Points on a hilly landscape, in no order, each with its height.
From any point a climber takes the steepest step (rise divided by distance) to one of its 2 nearest points. It stops when none of these is higher. Distance is the straight distance between rows; heights are no part of it.
(1118) (h 3.11): [ -6 -19 -13 -16  -6   4   2 -16  -3  -2 -18   5 -12  15   3   9 -21  -4
 -33   3]
(336) (h 0.76): [ -6  -1 -14   0 -23   2   7   3  32  21 -24 -13   8   1   1  -2   6  26
  -7   7]
(199) (h 3.76): [-22 -34   2 -25 -17  -2  -9 -10   4  -4  -9 -20  -7   8  -3   7  -5   6
  -3  10]
(862) (h 2.06): [ 16  -6   5   9  10  13   7   8 -12  17   2   2  -6 -10  17  21   0 -13
  22   7]
(513) (h 3.18): [  3  -6  -6 -19   0  -2  -7  -1  -8 -22  20   9  -7  -1 -24 -16  -6 -13
  -5   0]
(693) (h 5.44): [-10  22  -2  -6 -13  -1  -1  -4   3  -5 -21  -3  -7 -13  20   5  13   7
  -4 -28]
(495) (h 2.90): [ 14   0 -19   5  16   4  -2 -17  15  14  13   8  -2   4  16  -2   6  -3
 -13  -9]
(190) (h 2.79): [ -8  15  10  11   2   3  -3 -22   5  11  23   7  16 -14  -5  -7   1  -9
  12  -6]
(335) (h 4.72): [-13 -17  -9 -19   7  -7  -4   4  -2  -2   5   8   6   3   8 -23 -15  30
  15  -1]
(972) (h 1.93): [  2  31 -10   5  14  -8   2   1  22 -13  10  11   4   1  -5   6  21 -15
   5  13]
(995) (h 1.50): [ 10  -1 -11   5  13  10   8   1   9   7 -15  18   9  11   9   7   1  -2
   7  11]
(970) (h 4.52): [  0  -3  13   1   3   0   3 -16 -11  -4   5   0  -2   7  12   2 -14 -21
   5  10]
(1131) (h 2.61): [  8   0  -6   4   9  15  -1 -13   3   3  -7   9  17   0  -6  27   9 -33
  -1  19]
(809) (h 2.18): [  3  -1  -9  15  12   6   7  -5  -3 -11   0   1  26   0   3  22  -7 -19
 -15   9]
(349) (h 4.49): [  6 -19   0  -2   0   6   0   4  -8 -21  17  -3  -7   8   2  12 -23   5
 -18 -17]
(956) (h 2.53): [ 10   6  -4   6  19  -8  -1  11 -11  27 -10  -6  -8 -19   5   7  20 -14
  -1  -2]
(224) (h 5.10): [-15 -25   8 -12   3  -4  -6 -20  -6  10  14  -3  -5  -1  10   1 -20  -8
  11  -2]
(543) (h 3.50): [-18  -4   5  -7 -25 -10  -5  -9  16  11  -4   6 -15   1 -22 -21  -7   7
   5 -20]
(996) (h 4.01): [ -4  -8  16  -7 -18   9  -3  -7  -4  -5  -6  12  -8  21 -22  -9 -17   8
  -6  15]
(796) (h 4.89): [  6   7   2 -13  -4   8 -10   1 -12   4  -1  11 -12   1 -22 -19   7  20
  -9   3]
(804) (h 5.92): [ 12  25  -8  -5   7   9  -8  -8   7   5   2  17 -12  -1  -6 -10  21   7
 -13   5]
(917) (h 6.68): [ 9  1 -2 18  3 15  1  2 28 12 14  7 14  3 -8 18  7 -2 17 -5]
(391) (h 1.72): [-26  -9   2   3  -2 -14   4   7  -1  -7  -9   0  29   0 -17 -10 -20   8
  10  -8]
(1049) (h 1.22): [ 14   3 -16  20  24 -15   9   5   2  13   3   6   7  -4  -6   0   1 -24
 -19  -1]
(320) (h 2.19): [ 16   4   6   5   6  -4   8  19  -8   8   1  -2 -12  -8  22   4   7 -15
  33   3]
(690) (h 5.65): [ -4 -11  -1 -10  -4 -10  -6  -4  -7  -3  12 -36  -2 -11  11  -2  14 -10
  12  -3]
(430) (h 2.08): [-25 -11   0  -9  16 -20  -8  -6 -21  19 -12  -5   8 -12  16   3  -7 -16
  -6   7]
(582) (h 2.07): [ 16   5 -11  -4   1   3 -15  -9  -2  -7  31  11  -5  -4 -12  -7   4 -17
 -15   4]
(1021) (h 2.26): [  0   6  -8   1   0 -25   6  10   3   7 -22 -20 -14   1   7 -11  18  -9
  -9  10]
(284) (h 1.17): [ 26   1  -4   4   4  11  -4   1 -10   3  27  16 -11 -10   1  -2  -3 -13
   2  -3]
(1089) (h 0.48): [ -8  -1   8  12 -15  -4   2   0  25  10 -15 -20   0  16   2   3  12  25
  -1  12]
(1116) (h 5.40): [ -6 -25  -4 -13  -9  -3   4   6   7 -26   0  -8 -16   9  12   7 -21  16
  -4 -23]
(484) (h 4.45): [-10 -26  -4 -25 -20  11   1  -9   8 -21  -8  -5 -16  14   7   8 -20  10
   2   1]
(390) (h 5.04): [-19  -1   8  -6  10  -7   0  -4  -3 -11  17 -11  12  -2  13 -13  -9  22
  18  -7]
(599) (h 2.56): [ 10   3  12  15  14   4   4   0 -22  18  -9  18   1  -5  -9  11  -8 -20
  -7  12]
(150) (h 6.09): [ -2   4 -12  -9   8  -6   3 -10   1 -20   3 -29   6   0  15  -2  14  -5
  -9  -4]
(981) (h 2.54): [  8   3 -25 -15   0   8  10  10  -6 -22 -15   1  -5   9  11  -4 -10  14
 -27   4]
(816) (h 3.13): [  9  12  -7  12   5 -15  15   6  32   4  -2  -8 -12  19   0  -6  16  -6
   5   0]
(639) (h 3.40): [  5  16   6  14  -3  -5  17  24   7  -7 -26   8  -2  12  -7  -2   3   8
   4  11]
(294) (h 0.64): [ 17 -15  -1 -14   8   9  -8  -3 -24   6  19   9 -21  -3  14  -4 -13   1
   1  -5]
(274) (h 3.16): [ -1  -2  -7  -8 -23   2   3  -5  17 -10 -11  -1   4  12   0  -8  -4  -2
  13   1]
(1137) (h 4.12): [  5  15  -5  14  24   7   6  13   3  15  11  18  17 -13 -20   8   9 -10
   9  10]
(896) (h 4.96): [  4  21   7   6 -12  -2   1   6  11  -3  -6   6  -9  -5  18  -4  10   5
  18 -24]
(253) (h 3.15): [ 12   5   2   4  13   7   3   0  -7   8  -3   3   6  -6 -13   8  13 -26
   3  22]
(482) (h 1.88): [ 10 -11  10   7  -9   8 -15   3  -9  20   4 -11  -6  -7 -10   8   8   5
  -5 -15]
(760) (h 1.95): [  5 -20  -1   9  12   0   0  14  -5  26  -9  -2   5  -8  32  26   2  -2
  13   8]
(566) (h 3.74): [  4  -5   7  -3  -9  -1   2 -17  -4  -9  -7   0 -18  21   2   6 -11 -18
 -20   7]
(1124) (h 1.98): [ -5  -5   0  17  15   5   3   0 -10   0  -1   2  27  -4   4  11 -17   8
 -13  -6]
(591) (h 5.61): [ 15  13  14  10  18   3  12  11 -25 -14  10  -9 -12  -6  16   7   0  -6
  -4   9]
(614) (h 1.12): [ 22  -7 -20   1   3   3  10   1  10  -4  -7  15  -1  19   6  -6  -5 -14
  -4  10]
(450) (h 1.94): [  2   1 -19  -7   2 -15   7  11  12  16 -26  -9 -13   0  23   2  18   1
  -5  13]
(1012) (h 4.85): [ 16  19 -11 -12   0   7  -3 -10   4  -7   5   8 -27   8  14 -14  15   4
 -16   2]
(38) (h 4.37): [ -4   5  16  -9  -3  13  -7 -18  -7   2   5  18   1  13 -11 -14  -8  15
   2  10]
(524) (h 2.88): [  2 -24 -12  -1  -4   2  -4   3  -4  -2  -7 -24  12   6 -16   0   3  12
 -22   7]
(54) (h 4.06): [ -4 -25   6 -22   6  -1  -2   9 -16 -23  12   1  -8  -5 -22 -11 -12   1
  12   3]
(1048) (h 6.22): [  2  12  13  -8   7   0   0  10 -30 -15 -14   1 -18  -3  16   7  -3   4
  -8  -2]
(241) (h 2.44): [ 10  30  -5   0  15   8   2   1   6 -13  22  18  -3 -11   9  18  15 -20
  15  18]
(517) (h 2.71): [-15  17  28  -5   1 -11   1   3 -21 -14  -4   0  -3  -3  -9 -12  -3  -1
  13   5]
(41) (h 2.91): [  6  18   3  10   3  13   8  -2   4 -19  33   1   3  -9   7  18   7 -14
  19  16]
(451) (h 4.79): [ 16  -4   8  17  15  -6   7   6  -3   0  18 -17  -8   8  17   4   0   1
   0   7]
(404) (h 1.45): [-19   4   2  -1  -7 -11   6  -9   2 -16   1  -2  23  -8   2  -5 -12 -26
  23 -13]
(773) (h 0.98): [-10  11 -12  -4 -12   6   2   2  17 -15  -4   4  15   2  -1 -11  -1  36
  -6 -14]
(407) (h 2.55): [ -2  -5   3  19  11 -10   6  -1 -16  13  26   3  -1 -15 -11  -7 -22 -16
 -11 -10]
(1070) (h 4.90): [-13 -23  17 -14   7 -10  -9   2 -23   2   8 -13  -9  -6 -19  -3  -9   0
  -1  12]
(357) (h 2.25): [-28  -5   8  -6  14 -20  -6   0 -17   4  -6  -6   0  -2  19  -3  -6  14
 -13   3]
(309) (h 1.73): [  3   0 -12  -6   1   4   4   0   2   6 -30   0   1   2  19  10  11   0
   2  11]
(803) (h 3.61): [  0  11  16  15  -2   7   3 -17  11  -6  28  -6  10   2  -6   3   4 -11
   9  10]
(770) (h 3.59): [ -3  -3   3   2 -31   5   6  -6  13  -3 -22  -1   0  21 -13  -2  -9  -3
  -1  17]
(747) (h 6.25): [ 10  16   8   7   2  14   1  18  -4 -13   0   9  10  -9  -1   9  13   7
  15   0]
(1077) (h 2.12): [ 11  -5  -4 -11 -29  17 -13 -11   5  -4   1   1 -15   9 -24   0  11  -3
 -17   5]
(654) (h 1.30): [-13  11   2   1 -13  -5   0   0   4 -28   8 -10  26 -11 -13  -1   1 -12
  13 -13]
(129) (h 3.73): [ 12 -23 -25 -19 -14   9  -6   9  -4   1  -1  19  -2  -5  -7 -10 -12  -1
  11 -16]
(1019) (h 2.68): [ 10  12  -7   5  -6 -13   6   4  20  -5  -6 -23 -11   6  -9  -8  29 -14
   0   4]
(1121) (h 1.67): [  8   3   2   1 -24  17 -13 -14  17   8  -5  -5   0   3 -25   3  28  -1
  -3   5]
(342) (h 2.09): [  0  -9  10   9   5  -7  -4   2 -21  30   2  12   0 -10 -10  -6 -18 -14
   3  -5]
(83) (h 2.03): [  2  14 -13  11  31 -13   7  -1   0  16 -14   4   4 -10  10   3  13 -11
 -16  -3]
(498) (h 4.29): [-16  15  17   1 -25  -7   1   1   9  -2 -11  11 -14   2   1  -8  -9  11
   9 -24]
(680) (h 5.51): [13 -8 -8 24 18 12 12 10 11  3 27  5 16  1  1 14 -7  2  4  4]
(1001) (h 3.89): [  0 -11   7   2   8   1  -3   5  -9 -11  26  -4  -3  -2 -15  -2 -12  14
 -14 -18]
(487) (h 2.33): [  3   3  -5  -6  10 -10  -5  16 -18  12 -11 -12  -1 -25  17   3  19 -10
  20  -3]
(763) (h 4.03): [-11  10  18   7   4   2  -4  -9  -5   5  -6  20   2  10   2  -9 -17  25
  -6  -2]
(97) (h 5.29): [-12  -8   0 -20   2  -9   1   4 -11 -15  10 -13   4 -14  13 -11  -6  -1
  30  -8]
(200) (h 5.73): [-17  15  -5  -9  -3  -3  -3 -13   2  -8 -12 -19  10 -14   9   5  16  -2
  -2 -19]
(262) (h 6.02): [-14 -31  17 -15   0 -14 -14  -6  -8  11  14  -6 -21   0  -4  -5 -14   2
   5   2]
(937) (h 2.72): [ -8 -12  -1 -15 -29   7 -14 -17  18  16  -1  -5 -10   5   1  -9   3  20
   8 -14]
(844) (h 3.70): [ -9  24  10  18   8  -8  10   8   0  -2 -21   9   5   9   1  -4  -3  18
 -16   4]
(473) (h 2.87): [ 13   5   5   3 -29  11  -4  -9  13 -13  -4   6 -22  21   1   9  -1  -8
 -22   0]
(845) (h 3.27): [-19 -35  -8 -13 -11  -3 -12   5  -1   9  -8 -22  13  -1  -6   6   2  16
 -11   6]
(472) (h 6.72): [  5   6   0  -4  -2  12  -6  13 -14 -13 -12  13   4  -7   0   7  -2   9
  -6 -11]
(384) (h 2.24): [ -6  -7   9   4  -9   1 -12  -7   4  17   0  -5  -3  -2  10   6  -1  15
   4 -20]
(479) (h 2.46): [-26  -1  26   3   1 -22   1   6 -14   0  -8  -5  -1   4  14  -1 -15   5
   8   4]
(907) (h 3.24): [ -4  16   5  18  20   3   3  -3  -5  18  18  10  19 -25 -13  -4   6  -3
   3  -1]
(855) (h 1.13): [ -4   4  -5   6 -17   5  -4  10  15 -25   5  -6  26  -2 -10   3   3  13
   1 -20]
(393) (h 5.42): [  1  11   7  22  14   8   2   7  21  20  17   0  11   3 -26  14  15   1
   7   3]
(1125) (h 1.86): [-22  -8  -2   9   6 -13  -4  -4  -4  11 -15  -4  28  -7  -5   3 -11   6
 -14 -12]
(492) (h 3.87): [ 21  -3 -15  -7   2  11  -4 -15  15   5  13   0 -15  13  22  -9  12   9
   5   0]
(502) (h 0.44): [ 22  -2 -19  13   7 -13   4   8   8  11   2  15  -6   9 -13 -18  -2 -19
 -13  -2]
(849) (h 2.96): [  1  22  12 -16 -12   7  -1   2 -13 -23  -9   9  -5   3  -9  -8  10  -3
   6  18]
(723) (h 1.60): [-19   6   9   8  -3 -11   6   6  -1  -5  -2   8  21 -10   8  -4 -19   0
  21 -25]
(1080) (h 3.14): [  9  12   1  -7 -21  11   7  21   0 -16 -19  12   1   7 -20 -12   4   7
  11  17]
(823) (h 2.78): [-13  -2  -9 -17   3  -6   5  -4  -9 -13 -21 -14 -12   4   6   9  -6   8
 -37   2]
(151) (h 1.47): [ 15  -3   5   5  -1  10 -14   0   0  21   1 -14  -7  -4 -14   4  32   9
  -2   5]
(867) (h 4.28): [  8 -14  -9  -8  -1   5  -4   9  -5  10   4  10   8  -5  -2 -13  -8  10
  21  -9]
(900) (h 0.89): [ -6  10 -15  -2 -14   9   7   9  19   2 -25   2  19   0  -3 -10   4  31
   7   2]
(647) (h 3.90): [ 13   0   5  21  12 -16  13   5  17  10   3  -8 -14  18  16   6   3  -8
   2  -1]
(775) (h 3.37): [ -4   2  17  15   7   4  -2  -5 -17   1  30  -8   4 -11 -17   1  -8   6
 -15  -5]

Where does a climber stop that starts at each point below?
(517) -> (38)
(151) -> (150)
(867) -> (150)
(284) -> (262)
(855) -> (253)
(309) -> (472)
